A landscape with many peaks, sampled at points; each row gives a point and its height.
A climber steps from a point to the highest of its 5 nearest points, and stops where none of them is higher. Distance is the straight distance between rows; heights are no part of it.
j438 height 5.44: [-1.99 -1.10  6.98 -0.65  4.29  0.26  1.18  1.80  0.89  0.33 -1.44  5.26
 -4.46  1.99 -3.81 -6.54 -4.64 -0.83  1.26  0.38  2.76]
j192 height 7.86: [ 3.55  2.07 -3.98  2.46  2.58  6.32  1.81 -6.51 -4.59 -0.29 -4.09 -1.85
  5.02  2.06  3.56  3.27  6.88 -2.15 -4.63  0.29 -4.01]
j766 height 5.65: [-1.27 -1.13 -4.77 -1.16 -3.59  0.04 -5.20  0.42 -0.72 -4.47  1.38  1.72
  3.49  2.47  3.76  5.06  2.47 -1.08  0.49  3.31  4.87]
j405 height 4.29: [-1.87 -1.56 -5.48 -0.53 -3.39 -0.43 -3.19 -0.11 -0.27 -1.89  5.31  1.41
  3.72  1.88  3.79  4.97  1.08  0.18  0.94  0.55  3.98]
j533 height 7.50: [ 1.94 -0.90 -1.90  1.94 -4.95  0.12 -2.80 -0.34 -1.72 -2.51 -2.23 -4.24
  4.36  0.98  2.45 -0.05  2.07 -1.38 -1.73  0.14 -1.08]
j258 height 6.99: [-0.13 -2.16 -3.48  0.03 -3.37  1.08 -3.34  0.97 -3.81 -2.14 -0.16 -1.74
  5.12  0.21  2.41  3.42  1.09 -0.19 -1.11 -0.44  0.25]
j945 height 5.43: [ 1.12 -0.94  6.09  0.85  1.66 -0.11 -3.00 -1.23 -0.52  0.87 -4.70  0.10
 -2.75  0.23 -2.45 -8.50 -3.91 -2.60  0.17 -0.88  0.66]
j554 height 3.70: [ 0.78  0.87  3.36  1.07 -0.29 -1.83 -3.98  1.92  1.72 -0.27 -2.68 -2.11
 -1.20 -1.73 -1.99 -2.95 -0.90 -0.49  0.36  0.92  0.66]
j446 height 8.67: [-0.93  7.75 -0.26 -0.98  4.37 -2.15  4.85 -2.78  4.89  0.95  2.44  2.84
 -5.75 -1.88 -0.90 -0.74  2.58  1.60  3.38  2.52  1.99]
j82 height 4.80: [-0.68  4.04  3.65  0.25  5.27 -1.55 -0.81  0.73  2.54  0.37 -2.57  2.43
 -4.67 -1.01 -4.39 -3.97 -1.40 -1.46  1.13  2.18  3.49]
j602 height 6.32: [-0.84  1.00 -3.00 -0.32 -2.53 -1.88 -5.25  0.34  2.15 -4.26  0.90 -0.03
  1.37  1.27  1.80  4.01  4.17 -1.44  0.50  4.00  4.72]
j869 height 3.71: [-0.85  3.92  1.35 -0.33  1.19 -2.78  0.24  0.94  5.53 -0.46  2.15  0.78
 -3.88 -1.33 -2.74  0.69  0.49  0.44  2.57  2.71  2.47]
j972 height 4.88: [-1.22 -4.32  3.71 -2.05  1.28 -0.25  2.12  2.90  0.26  1.77 -0.98  0.56
 -1.68 -0.91 -1.77 -2.75 -4.32  2.37  1.35 -2.58 -2.71]
j18 height 6.35: [-1.51 -1.73 -4.32  0.50 -3.74  0.73 -2.94  1.46 -1.14 -2.57  2.34  0.27
  4.58  1.24  2.37  4.47  0.71  0.23 -0.52  0.41  2.31]
j420 height 7.32: [ 2.29 -0.59 -3.25  1.37 -2.21  2.76 -0.49 -1.01 -4.14 -0.81 -3.22 -3.14
  5.28  0.05  2.53  2.86  1.77 -0.79 -3.69 -1.08 -2.77]
j932 height 8.85: [ 2.00 -2.06  2.41  1.37 -1.21  0.07 -2.30  1.22 -1.51  0.14 -4.69 -3.17
  1.45 -1.32 -0.38 -3.68 -1.13 -0.98 -1.25 -1.98 -3.77]
j797 height 7.35: [ 1.79 -0.91 -2.00  1.64 -3.17  2.00 -1.46 -0.97 -3.66 -1.10 -3.80 -4.62
  5.19  0.67  2.32 -0.01  1.89 -1.13 -2.19 -1.13 -3.30]
j968 height 1.23: [-1.72 -1.76 -6.19 -0.04 -2.28  0.06  0.09 -1.38 -2.65  0.89  6.35  1.29
  3.53  1.91  3.97  4.69 -0.18  0.41 -0.82 -1.49  1.27]
j857 height 8.23: [ 0.03 -3.91  3.75 -0.54  1.64  0.90  1.25  3.26 -1.05  1.13 -4.69 -0.51
 -0.75 -1.62 -1.41 -2.43 -4.24  1.81  0.24 -2.96 -3.41]
j181 height 8.84: [ 2.17 -0.13 -4.34  1.78 -2.55  3.99  0.70 -4.12 -4.92 -2.02 -3.35 -4.14
  6.25  1.40  4.70  0.98  4.55 -1.60 -2.67 -0.89 -4.28]
j547 height 6.24: [ 2.35 -1.08  1.01  1.93 -2.76  0.11 -3.05 -0.34 -0.88  0.14 -3.77 -4.84
  1.99 -0.48  0.55 -4.26 -0.54 -1.12 -0.40 -1.43 -4.06]
j948 height 8.41: [ 0.00  0.42  2.74 -0.23 -0.16 -1.79 -1.42  2.27  3.46  0.16  0.93 -0.22
 -3.22 -1.55 -2.94 -0.93 -0.95  0.47  2.67  1.05  1.43]
j653 height 5.67: [-1.63  1.45  6.35 -0.67  5.55 -0.35  2.44  0.72  2.24 -0.06 -0.01  5.24
 -5.94  1.35 -4.16 -5.86 -2.76 -1.58  2.52  1.41  2.44]
j848 height 6.31: [ 0.74 -2.16  5.26  0.21  0.71 -0.18 -2.37  1.59  0.14  0.50 -4.78 -0.63
 -1.62 -1.14 -2.14 -5.18 -4.12 -0.21  0.76 -1.30 -0.55]
j349 height 6.20: [-0.78  0.52 -2.89 -0.50 -3.46 -2.35 -3.47  0.64  2.79 -2.71  2.84  1.10
  1.53  1.19  1.00  3.63  2.43 -0.46  1.70  2.26  3.67]
j171 height 8.74: [ 1.04 -0.30 -3.91  1.17 -4.82  3.09 -0.87 -4.09 -3.36 -3.89 -3.04 -4.53
  5.58  1.74  4.83 -0.72  3.35 -1.79 -2.19 -0.25 -3.80]
j555 height 7.12: [ 3.57  0.03 -2.48  2.11  3.47  4.11  1.83 -2.96 -4.06  1.13 -3.82 -1.65
  5.55 -0.92  1.28  4.83  5.04 -0.93 -4.97  0.05 -4.48]
j141 height 2.77: [-0.38  2.64 -0.34  0.52 -1.06 -2.60 -4.19  0.46  4.36 -2.65 -0.17 -1.02
 -1.41 -1.93 -0.72  1.59  2.28 -0.96  0.67  3.12  2.78]
j700 height 3.91: [-2.79 -0.31 -6.64  1.27  1.40  5.51  0.02 -1.94 -4.66  1.97  2.73  2.97
  4.91  1.78  7.55  6.41 -0.77 -0.21 -3.25 -0.38  2.22]
j791 height 5.29: [ 2.04 -1.01  3.24  1.52 -2.16 -0.68 -3.43 -0.77  0.28  0.46 -4.52 -3.73
 -0.57 -0.58 -0.23 -6.29 -1.06 -1.69  0.04 -0.73 -1.93]
j909 height 8.51: [ 3.35  0.81 -3.24  1.97  3.55  5.72  0.54 -3.52 -4.66  0.57 -3.63 -0.75
  5.74  0.87  2.86  5.23  4.23 -0.79 -5.57  0.56 -2.39]
j572 height 6.05: [ 0.23 -2.60 -2.52 -0.17 -2.83 -2.03  2.03 -0.32 -0.68  0.73  5.05 -1.18
  1.15 -0.47 -0.25  2.96 -0.95  2.73  0.09 -2.82 -1.51]
j699 height 6.28: [ 0.29  4.24  2.85 -3.32  0.39 -2.56  5.90 -4.01  3.58  2.66  2.59  1.20
 -8.56  2.50 -2.61 -4.21  1.56 -0.22  1.95  1.74  0.20]
j721 height 4.73: [-0.15  1.85  2.80  0.94  0.15 -2.09 -3.13  1.95  3.69 -0.51  0.09 -0.54
 -2.95 -1.58 -3.00 -1.40 -0.23 -0.12  1.76  1.55  2.29]
j706 height 5.78: [ 0.38  8.60  1.66 -2.19  3.55 -1.62  8.07 -5.34  3.35  2.24  0.95  3.29
 -7.92  0.88 -1.71 -4.83  2.46  0.03  1.77  2.62  0.12]
j7 height 5.06: [-1.03 -2.78 -4.23  0.09 -2.28  0.30  0.96 -0.24 -1.81  0.77  5.16 -0.13
  3.85  0.16  1.93  4.32 -0.60  1.07 -0.39 -2.07  0.18]
j913 height 7.34: [-0.42  5.84  0.56 -1.19  1.97 -2.26  4.13 -1.15  5.85  1.07  3.84  1.18
 -5.62 -0.75 -1.96 -0.74  2.45  0.82  3.25  2.36  1.90]
j155 height 7.22: [ 0.37 -0.37 -2.17  0.70 -5.09 -0.39 -4.65 -0.85 -0.19 -3.19 -2.09 -3.09
  2.64  0.29  1.98  1.04  2.64 -2.52 -1.16  2.48  0.92]
j469 height 6.29: [ 1.46 -2.25 -1.62  0.83  3.56  2.38  1.69  0.97 -3.31  1.85 -2.38 -0.20
  4.62 -3.03  0.14  4.94  1.18  1.12 -3.89 -2.40 -4.39]
j260 height 6.84: [-0.14  0.05 -2.29  0.53 -4.23 -0.72 -4.82  1.34  0.90 -3.02  0.73 -1.37
  2.08  0.35  1.05  2.60  1.70 -0.14  0.04  2.05  2.44]
j780 height 3.86: [ 0.24  0.60  0.67  0.86 -2.15 -1.82 -4.78  1.54  2.13 -1.37 -1.50 -2.18
 -0.72 -1.87 -0.98  0.01  0.70 -0.46  0.30  1.86  1.27]
j881 height 6.60: [-1.07  4.99  2.61 -1.47  2.04 -2.49  4.04 -1.34  5.72  1.26  3.09  1.86
 -6.75 -0.17 -2.49 -2.97  0.65  0.34  3.02  1.72  1.35]
j124 height 3.97: [-1.98 -1.33 -6.68  0.61 -0.66  2.70 -0.84 -0.56 -4.35 -0.24  2.97  1.53
  5.84  1.32  5.03  6.29 -0.57  0.31 -2.87 -0.52  1.72]
j206 height 7.54: [ 0.81  3.79  0.66 -2.70 -1.24 -3.49  3.76 -3.82  5.22  1.89  4.74  0.04
 -5.72  0.91 -2.22 -1.70  2.79  0.41  2.62  1.20  1.54]
j381 height 4.55: [-0.16 -1.92  2.33 -0.89 -1.59 -0.77 -2.14  3.55  1.91  0.16  0.21 -1.63
 -1.56 -1.30 -1.75 -0.58 -1.67  0.84  1.06 -0.27  0.32]
j773 height 5.80: [-0.99 -3.97  5.16 -1.50  1.72 -0.04  0.65  3.61 -0.13  1.65 -2.70  0.79
 -2.30 -0.36 -2.13 -3.91 -4.59  1.34  1.49 -1.76 -1.52]
j119 height 4.86: [ 0.04 -0.70  6.80  0.13  4.16 -0.27 -1.88 -1.26 -0.52  0.72 -4.94  4.33
 -3.15  1.46 -4.18 -8.55 -4.16 -3.33 -0.19 -0.05  3.36]
j439 height 5.21: [-0.57  5.18  0.21 -0.15  2.20 -2.80  0.47 -0.58  5.75 -0.06  2.55  0.46
 -4.10 -1.60 -1.44  0.95  2.21  0.69  2.78  2.69  2.58]
j195 height 6.89: [-0.04 -1.67 -0.73 -0.91 -2.36 -2.13  0.36  1.13  1.67  0.27  5.12 -0.57
 -1.03 -0.78 -1.23  1.18 -0.70  1.15  2.03 -0.82 -0.08]
j518 height 0.51: [-1.23 -1.96 -6.23 -0.27 -3.38 -0.58 -1.08 -1.19 -1.36 -0.35  6.30  1.87
  2.31  3.32  3.88  4.93  0.05  0.35  0.77  0.17  3.17]
j272 height 4.24: [-0.58 -2.94  2.05 -1.66 -1.78 -2.40  3.00  0.74  2.55  0.86  2.96 -0.24
 -3.21 -0.10 -2.44 -1.06 -2.37  1.93  1.42 -1.95 -0.83]
j274 height 2.17: [-1.13 -2.16 -6.13  0.54 -0.12  1.99  0.82 -0.85 -4.15  1.49  4.40  2.05
  4.67  0.75  4.85  6.13 -1.07  0.37 -2.90 -1.15  0.01]
j46 height 5.45: [-1.14  5.69  2.30 -0.62  8.70  0.12  3.97  0.19  0.81  0.03 -0.30  5.81
 -6.49  0.13 -3.67 -4.59 -1.58 -0.63  1.57  1.63  3.53]
j563 height 2.46: [-0.52  5.32  2.14  0.86  3.59 -2.37 -2.00  1.49  3.62 -0.90 -0.49  0.84
 -4.53 -2.40 -2.91 -1.57  0.02 -0.80  1.35  2.71  3.42]
j635 height 5.02: [ 0.23  0.58  5.38  1.48  2.75 -0.55 -2.73  0.28  0.61 -0.03 -4.32  1.36
 -3.21 -0.41 -3.55 -6.57 -3.17 -2.37  1.43  0.48  2.48]
j961 height 6.37: [-1.53  3.28  3.46 -1.72  2.76 -2.20  4.11 -0.13  5.01  1.00  2.76  2.73
 -7.00  0.59 -3.05 -4.38 -0.91 -0.09  2.68  0.50  1.42]
j614 height 8.66: [ 2.10 -0.54 -3.55  2.45 -2.14  2.41  0.79 -4.01 -3.52 -1.05 -3.54 -4.19
  5.32  1.72  3.88 -0.44  3.57 -0.98 -2.21 -1.73 -5.70]
j152 height 7.08: [ 0.22 -1.07 -3.36  0.38 -4.96  0.40 -4.53  0.26 -1.34 -3.93 -0.09 -1.08
  4.27  0.73  2.76  3.75  1.73 -0.49 -1.40  0.45  2.09]
j896 height 6.18: [ 0.25 -3.64 -0.63  0.05 -0.04  0.17  1.61  2.42 -1.00  1.40  1.01 -1.23
  2.44 -2.73  0.44  3.48 -1.19  2.22 -1.10 -2.42 -2.91]
j246 height 5.66: [-1.06  0.00 -5.12  2.14  3.62  5.56  0.47 -2.43 -4.66  1.42  1.26  3.00
  5.53  0.68  4.76  7.17  1.05  0.06 -4.39  0.83  0.76]
j664 height 5.28: [-1.91 -0.90  4.70 -1.95  1.42 -1.06  2.93  1.95  3.16  1.10  1.89  1.58
 -5.17  0.73 -3.43 -4.13 -3.67  0.47  2.75 -0.49  0.44]
j624 height 6.56: [-0.10 -0.80 -5.48  0.59 -1.59  4.29 -2.26 -0.52 -5.89 -1.63 -1.22  0.02
  5.73  1.75  4.85  5.52  1.22 -0.56 -3.62 -0.24  1.17]
j295 height 6.39: [ 0.46  1.17 -4.49  1.83  2.61  6.81 -0.62 -2.50 -5.54  0.53 -0.74  1.92
  5.72  0.96  5.56  7.37  1.51 -0.43 -5.23  1.55  0.76]
j618 height 7.21: [-1.67  5.58  2.27 -0.61  4.16 -2.08  3.25 -0.52  4.84  1.14  2.10  2.02
 -6.14 -1.18 -2.98 -1.91  0.36  0.74  2.75  2.51  2.07]
j136 height 5.42: [-0.90  0.96  1.78 -1.99 -1.56 -2.94  2.69  0.00  4.63  1.13  4.09 -0.20
 -4.74  0.21 -2.17 -1.58 -0.38  1.03  3.43  0.21  0.59]
j517 height 7.85: [ 3.16  0.18 -2.56  1.79  1.44  3.02  1.69 -3.19 -4.13  0.48 -4.90 -2.93
  5.89 -0.56  1.71  2.58  4.78 -0.98 -4.19 -1.18 -5.33]
j986 height 8.20: [ 1.08  0.48 -1.40 -2.77 -4.27 -3.98  2.49 -4.40  3.82  1.59  5.76  0.38
 -4.28  1.85 -1.35 -0.12  2.48  0.76  2.42 -0.36  1.00]
j455 height 6.80: [ 0.03 -0.92 -3.94 -1.83 -4.80 -2.88  0.63 -3.11 -0.62  1.26  7.67 -0.21
  0.21  2.78  2.43  2.92  1.35 -0.10  1.67 -1.30  1.45]
j251 height 4.81: [-0.88  2.42  5.28  0.58  5.53 -0.72 -0.78 -0.42  0.00 -0.38 -4.20  4.33
 -5.01  0.29 -4.94 -6.08 -2.36 -2.42  1.06  1.40  4.36]
j564 height 5.13: [ 0.13 -3.08 -1.34  0.48 -1.68  0.06 -0.22  2.44 -1.66 -0.23  0.93 -1.96
  3.08 -1.27  0.12  2.55 -0.89  1.97 -1.03 -1.64 -0.92]
j286 height 5.94: [-1.93  1.32  5.18 -1.30  3.53 -1.34  2.45  1.33  3.10  1.06  2.40  3.35
 -6.02  1.36 -3.44 -4.73 -3.39 -0.19  2.44  0.66  1.66]
j239 height 2.58: [-0.73 -1.84 -5.58  0.92 -1.57  2.10 -0.89  0.75 -3.50 -0.47  3.54  0.99
  5.26  0.75  4.01  5.76 -0.65  0.87 -1.72 -0.87  1.65]
j299 height 5.82: [-1.51  2.90  4.01 -0.07  3.91 -1.16  1.71  1.44  3.40  0.20  0.49  3.30
 -5.69  0.25 -3.76 -3.56 -2.20 -0.49  2.62  1.49  2.56]
j894 height 6.73: [ 2.30 -0.49 -3.15  1.42  0.15  3.16 -0.21 -1.44 -5.09 -0.11 -3.22 -1.85
  5.66 -1.17  2.43  4.86  2.98 -0.50 -4.23 -0.92 -2.64]
j376 height 6.38: [ 2.54 -1.48 -1.03  1.97 -1.31  1.12 -0.11 -0.68 -2.75  0.46 -4.96 -4.75
  4.55 -0.52  1.74 -1.02  1.36 -0.60 -2.36 -1.93 -5.65]
j29 height 0.37: [-4.00 -1.40 -7.69  0.55 -0.05  3.83  0.19 -2.45 -4.39  0.76  5.20  3.92
  4.01  3.01  7.91  5.74 -1.49 -0.82 -1.23 -0.51  2.26]
j511 height 6.22: [-0.56  0.75  1.38 -0.66 -1.05 -2.54  0.80  0.90  4.60  0.49  4.22 -0.08
 -3.45 -0.70 -2.44 -0.18  0.22  1.40  3.33  0.32  1.03]
j903 height 5.16: [ 0.54 -3.33  0.95 -0.19  0.70  0.17  1.64  3.52 -1.04  2.07 -1.51 -1.00
  2.04 -3.21 -0.70  1.40 -1.93  2.39 -0.73 -2.67 -3.92]
j545 height 5.60: [ 1.40 -2.68  1.52  0.40 -0.21  0.34 -0.74  2.74 -1.43  1.26 -4.02 -2.62
  1.50 -2.24 -1.27 -1.13 -1.81  1.48 -0.78 -2.26 -3.19]
j751 height 6.40: [ 1.11 -1.01 -4.16  1.49 -0.48  2.51 -1.33  0.05 -4.99 -0.69 -1.13 -0.94
  5.75 -0.59  2.77  5.23  1.75  0.23 -3.70 -0.74 -0.91]
j609 height 4.90: [-3.20 -2.02  5.45 -2.05  2.38 -0.59  3.62  1.72  2.89  1.43  0.86  2.70
 -5.77  2.29 -1.82 -5.20 -3.93 -0.36  2.31 -0.52  0.07]
j321 height 2.50: [-3.14 -4.71  5.50 -2.74  2.54 -0.54  4.06  3.38  0.57  1.52 -0.71  2.37
 -3.32  0.96 -1.32 -4.85 -4.76  1.75  1.76 -2.89 -2.27]
j355 height 5.76: [ 2.18 -1.99 -0.91  0.44  1.68  1.55  0.77  0.77 -3.41  1.00 -2.75 -1.85
  4.45 -2.72  0.19  3.74  1.32  1.43 -2.99 -2.03 -3.36]
j406 height 6.16: [ 2.04 -1.60 -0.91  1.60 -0.56  1.67 -0.49  0.11 -3.35  0.74 -4.67 -3.89
  4.66 -1.79  1.18  0.86  1.71  0.29 -3.42 -1.66 -5.59]
j719 height 5.41: [ 2.55 -1.64 -0.50  2.00 -2.81  0.97 -1.09 -2.26 -1.80 -0.82 -3.88 -5.36
  3.63 -0.50  2.25 -3.58  1.54 -1.34 -1.22 -1.80 -5.23]
j44 height 5.53: [-0.17  8.05  0.73 -0.63  8.14 -0.85  5.40 -0.36  1.60  0.35  0.17  4.09
 -6.44 -1.61 -1.87 -3.24 -0.06  1.40  2.33  1.44  1.35]
j117 height 5.37: [-0.06 -1.04 -0.77 -0.24 -2.62 -1.85 -2.24  2.68  1.89 -0.62  2.13 -1.15
  0.67 -0.91 -0.46  2.12 -0.48  0.97  1.36  0.03  0.60]
j567 height 5.64: [-1.46  5.90  2.88 -1.39  7.13 -0.97  6.32 -1.33  2.17  0.42  1.21  5.36
 -7.28  0.75 -2.91 -4.69 -0.92 -0.31  2.27  1.84  2.12]
j846 height 5.46: [-1.26 -1.98 -5.57 -0.43 -3.09  1.01 -3.82  1.08 -2.22 -3.56  2.39  1.41
  4.05  2.53  3.89  5.54  0.91 -0.57 -0.53  1.31  3.62]
j801 height 5.52: [ 1.47 -2.24 -0.12  0.37  3.17  1.95  1.49  0.83 -2.82  2.61 -4.04 -0.93
  3.39 -3.83 -0.74  2.35  0.48  1.55 -2.85 -2.65 -5.55]
j77 height 6.15: [-0.57  6.89  1.18  0.34  5.89 -2.33  1.64  0.31  4.35 -0.23  0.62  2.25
 -5.53 -3.10 -2.14 -1.10  1.11  0.58  2.68  2.35  3.10]
j485 height 5.40: [-0.07 -3.45  2.09 -0.40 -0.19  0.26  1.33  3.85 -0.84  1.73 -1.00 -1.33
 -0.10 -2.20 -1.61 -0.10 -2.45  2.28 -0.11 -3.07 -2.98]
j482 height 6.33: [ 1.21 -1.11  0.94  1.83 -3.57 -0.06 -3.66  0.00 -0.74 -0.89 -3.35 -3.93
  2.47 -0.26  0.57 -1.45  0.22 -1.24 -0.84 -0.27 -1.99]
j445 height 6.00: [ 1.77 -1.35  3.96  1.16 -1.44 -0.10 -3.10 -0.77 -0.56  0.61 -5.33 -2.53
 -0.73 -0.97 -1.11 -6.34 -2.21 -1.73  0.40 -1.48 -1.78]
j256 height 6.04: [-1.23 -0.23  3.29 -0.90  0.36 -1.50  0.12  2.62  3.35  0.71  1.78  0.64
 -3.68 -0.82 -2.97 -1.93 -2.19  0.71  2.36  0.61  0.41]
j130 height 7.51: [ 0.61 -2.51 -3.81  1.09  0.35  1.68  1.82  0.68 -3.59  1.54  1.17 -0.02
  4.61 -1.78  1.55  5.05  0.26  1.08 -2.85 -1.92 -1.74]
j722 height 5.35: [-1.63  4.65  3.74  0.24  7.13 -0.41  1.78  0.42  0.68 -0.22 -1.50  6.01
 -5.39  0.59 -4.87 -5.30 -1.96 -1.36  0.62  1.72  4.02]
j304 height 3.39: [-0.63  4.63 -1.18 -0.44  0.87 -3.03 -1.67  0.47  5.28 -1.70  2.29  0.81
 -2.42 -2.18 -0.48  3.05  3.48  0.06  2.50  3.95  3.44]
j76 height 5.79: [-0.38  8.11  1.82 -1.03  6.31 -1.03  7.78 -3.20  2.46  1.32  2.16  4.14
 -7.74 -0.01 -1.35 -4.19  1.14 -0.37  2.31  1.87  0.68]
j918 height 4.56: [ 0.86  0.00  0.83  0.08 -1.84 -1.92 -2.97  2.52  2.35 -1.31  0.59 -1.28
  0.52 -1.33 -1.68  0.31  0.35  0.62  1.20  1.35  1.23]
j79 height 4.07: [-0.55 -3.80  2.38 -0.31 -0.32 -0.73  1.17  2.88  1.34  0.90  0.02 -0.60
 -0.98 -1.55 -2.07 -0.79 -3.17  2.01  1.51 -1.63 -2.06]
j411 height 3.74: [-2.17 -1.67 -6.55 -0.52 -3.02  2.89 -3.65 -0.29 -3.65 -2.28  3.03  2.94
  4.29  3.29  6.17  5.25 -0.31 -0.86  0.01  0.84  4.47]
j107 height 7.80: [-0.17 -1.20 -1.70 -1.77 -4.00 -3.70  2.80 -2.65  1.72  1.46  5.88 -1.58
 -1.43  1.53 -0.53  0.90  0.28  0.94  1.52 -1.10 -0.05]
j646 height 2.12: [-1.60 -0.28  4.57 -3.13 -0.85 -2.43  4.78 -0.74  3.20  1.11  2.01  1.11
 -6.82  2.53 -2.52 -5.12 -2.11  0.32  2.22 -0.63 -0.40]
j784 height 8.04: [ 2.46 -0.09 -3.09  2.48 -1.42  2.75 -0.16 -2.09 -4.70 -0.07 -4.54 -3.78
  5.42 -0.31  2.61  1.12  3.51 -0.79 -3.19 -1.68 -5.60]
j87 height 4.04: [ 1.46 -1.68  1.07  0.20 -2.37 -0.51 -2.92  3.02  0.01 -0.36 -2.10 -2.71
  1.27 -1.41 -0.54 -0.18 -0.69  0.25 -0.13 -0.19 -0.49]
j929 height 5.24: [-1.33 -0.61  6.84 -0.50  4.09 -0.01 -1.64  1.54  1.12  0.43 -2.84  4.50
 -4.39  0.81 -3.67 -6.17 -4.07 -1.69  1.31  0.56  3.01]
j895 height 8.92: [ 0.64 -2.69  2.57 -0.48  0.11 -0.06 -2.14  3.32 -0.37  0.98 -3.25 -2.00
 -0.87 -1.73 -1.52 -2.50 -3.28  1.23  0.30 -1.13 -1.27]
j851 height 7.17: [ 0.51 -1.07 -3.47  0.76 -5.29  1.19 -4.25 -1.16 -2.84 -4.18 -2.69 -2.28
  4.94  2.41  3.82  1.92  2.52 -1.70 -1.66  1.36  1.09]
j675 height 7.27: [-0.17  0.37  4.63  0.73  0.82 -1.47 -2.27  2.36  2.43 -0.27 -2.26  0.02
 -2.94 -1.09 -3.38 -3.24 -2.25 -0.66  1.76  0.99  1.65]
j908 height 5.31: [ 1.78 -1.41 -0.29  1.27 -1.82  0.32 -2.17  1.72 -1.98 -0.08 -3.36 -3.50
  2.55 -1.25  0.12 -0.20 -0.15  0.10 -1.56 -1.16 -3.17]
j658 height 2.64: [-2.01 -3.94  4.28 -1.83  0.28 -0.69  3.25  2.29  1.11  0.99  1.26  0.39
 -3.12 -0.28 -2.14 -2.35 -4.08  1.71  2.00 -2.30 -1.99]
j979 height 6.10: [-1.03  5.04  3.88 -2.58  2.79 -1.74  6.36 -3.11  4.24  2.00  2.25  3.36
 -8.18  2.68 -2.62 -5.08  0.71 -0.30  2.53  2.04  0.59]
j430 height 5.72: [-0.36 -1.52  6.36 -0.46  1.75  0.31 -2.31  1.50  0.43  0.84 -3.58  1.35
 -2.52 -0.19 -2.33 -5.76 -3.74 -0.63  0.85 -0.62  0.36]
j328 height 5.77: [-0.91 -1.62  5.31 -0.32  1.84 -0.60 -1.31  3.23  1.83  0.39 -1.42  1.55
 -3.61 -0.58 -3.66 -4.09 -3.41  0.31  1.96 -0.29  1.10]
j594 height 3.00: [-0.76 -1.85  2.44 -2.62 -1.86 -2.62  4.38  0.63  2.65  1.67  3.12 -0.14
 -4.99  1.36 -2.49 -3.09 -2.47  1.39  2.04 -1.56 -1.34]
j332 height 4.89: [-1.87 -3.94  7.13 -2.18  3.33  0.27  0.35  2.97  0.43  1.09 -2.01  3.66
 -3.42  2.06 -2.05 -5.65 -5.06  0.41  1.88 -1.49 -0.15]
j704 height 6.85: [-0.04  0.07 -5.07  1.41 -0.22  4.78 -1.03 -0.81 -5.58 -1.23 -0.96 -0.11
  6.22  0.65  4.70  6.45  1.11 -0.55 -4.34 -0.32  0.38]
j254 height 7.07: [-0.25 -1.34 -3.01 -1.58 -4.38 -2.82  0.22 -0.97  1.18  0.70  6.76 -0.25
  0.69  1.19  0.58  2.23  0.48  1.04  2.36 -0.78  1.28]
j427 height 7.52: [ 0.17  0.66 -1.27 -1.00 -2.81 -3.00  0.93 -1.49  4.73  0.62  6.22  0.28
 -2.26  0.43 -0.75  1.16  1.82  1.48  2.89  0.44  1.58]
j996 height 7.26: [ 0.39 -1.23 -3.17  0.72 -4.68  2.06 -4.05 -0.22 -3.48 -3.10 -1.90 -2.50
  4.40  0.78  3.28  2.88  1.47 -0.96 -2.42  0.67 -0.13]
j241 height 4.97: [ 0.02 -2.80  0.32 -0.49 -0.66 -0.39  0.09  2.70 -1.00  0.75 -1.17 -1.77
  2.45 -2.44 -0.85  1.25 -1.07  1.75 -0.37 -2.11 -2.60]
j292 height 7.33: [ 1.39 -0.25 -3.33  2.12  2.80  5.53  0.21 -2.63 -5.39  1.17 -2.29  1.20
  6.69 -0.49  2.80  6.48  3.22 -0.66 -5.81  0.20 -1.49]
j694 height 9.09: [ 2.90  1.07 -3.91  2.79  0.02  4.47  1.78 -5.08 -5.00 -1.02 -3.85 -3.51
  5.88  1.24  3.77  1.61  4.59 -1.39 -4.13 -0.87 -5.09]
j768 height 6.67: [ 1.87 -1.99 -1.26  1.07 -3.01  0.83 -1.75  0.51 -3.01 -0.56 -3.17 -4.00
  3.95 -0.55  1.49  0.76  1.22  0.19 -2.72 -2.01 -2.86]
j379 height 6.51: [-0.68  0.53 -1.71 -1.20 -3.04 -2.51 -0.81  0.25  3.40 -0.80  6.60  0.11
  0.43  0.39  0.36  2.90  1.83  1.11  2.29  0.83  2.01]
j120 height 7.58: [ 1.86  0.84 -4.05  1.72  0.73  4.92  0.27 -2.96 -6.22 -0.75 -3.56 -0.58
  6.58  0.62  4.24  4.66  3.41 -0.84 -5.51  0.11 -1.65]
j127 height 4.45: [-1.01  1.69 -0.39 -0.33 -1.05 -2.93 -1.12  1.74  4.38 -0.49  2.01  0.09
 -2.00 -1.46 -1.82  1.02  0.84  0.34  2.06  2.09  2.04]
j5 height 6.13: [-0.11 -1.12 -1.24  0.16 -3.11 -1.87 -3.36  2.53  1.14 -1.65  1.56 -1.28
  1.08 -0.36 -0.26  2.20  1.34  0.77  0.29  1.26  1.31]
j645 height 4.63: [-0.40  0.67  3.62 -3.17 -0.71 -2.92  4.88 -2.38  3.96  1.47  3.34  1.00
 -6.77  1.96 -2.39 -3.72 -0.18  0.29  2.54 -0.14 -0.18]
j86 height 5.17: [-0.73 -1.58 -4.09 -0.36 -3.68 -1.23 -1.39  1.02 -0.05 -1.29  4.87 -0.12
  3.27  0.54  1.72  4.40  0.10  0.91  1.24  0.07  1.90]
j688 height 5.61: [ 0.20 -1.01  3.42  0.10 -0.51 -1.05 -3.32  1.98  0.88  0.83 -3.02 -1.40
 -1.35 -1.51 -2.22 -3.32 -2.33 -0.46  0.70 -0.06 -0.40]

For each start below, name the point where the climber stops.
j780 => j533
j768 => j694
j411 => j533
j239 => j533
j719 => j694
j405 => j533
j968 => j986
j251 => j446
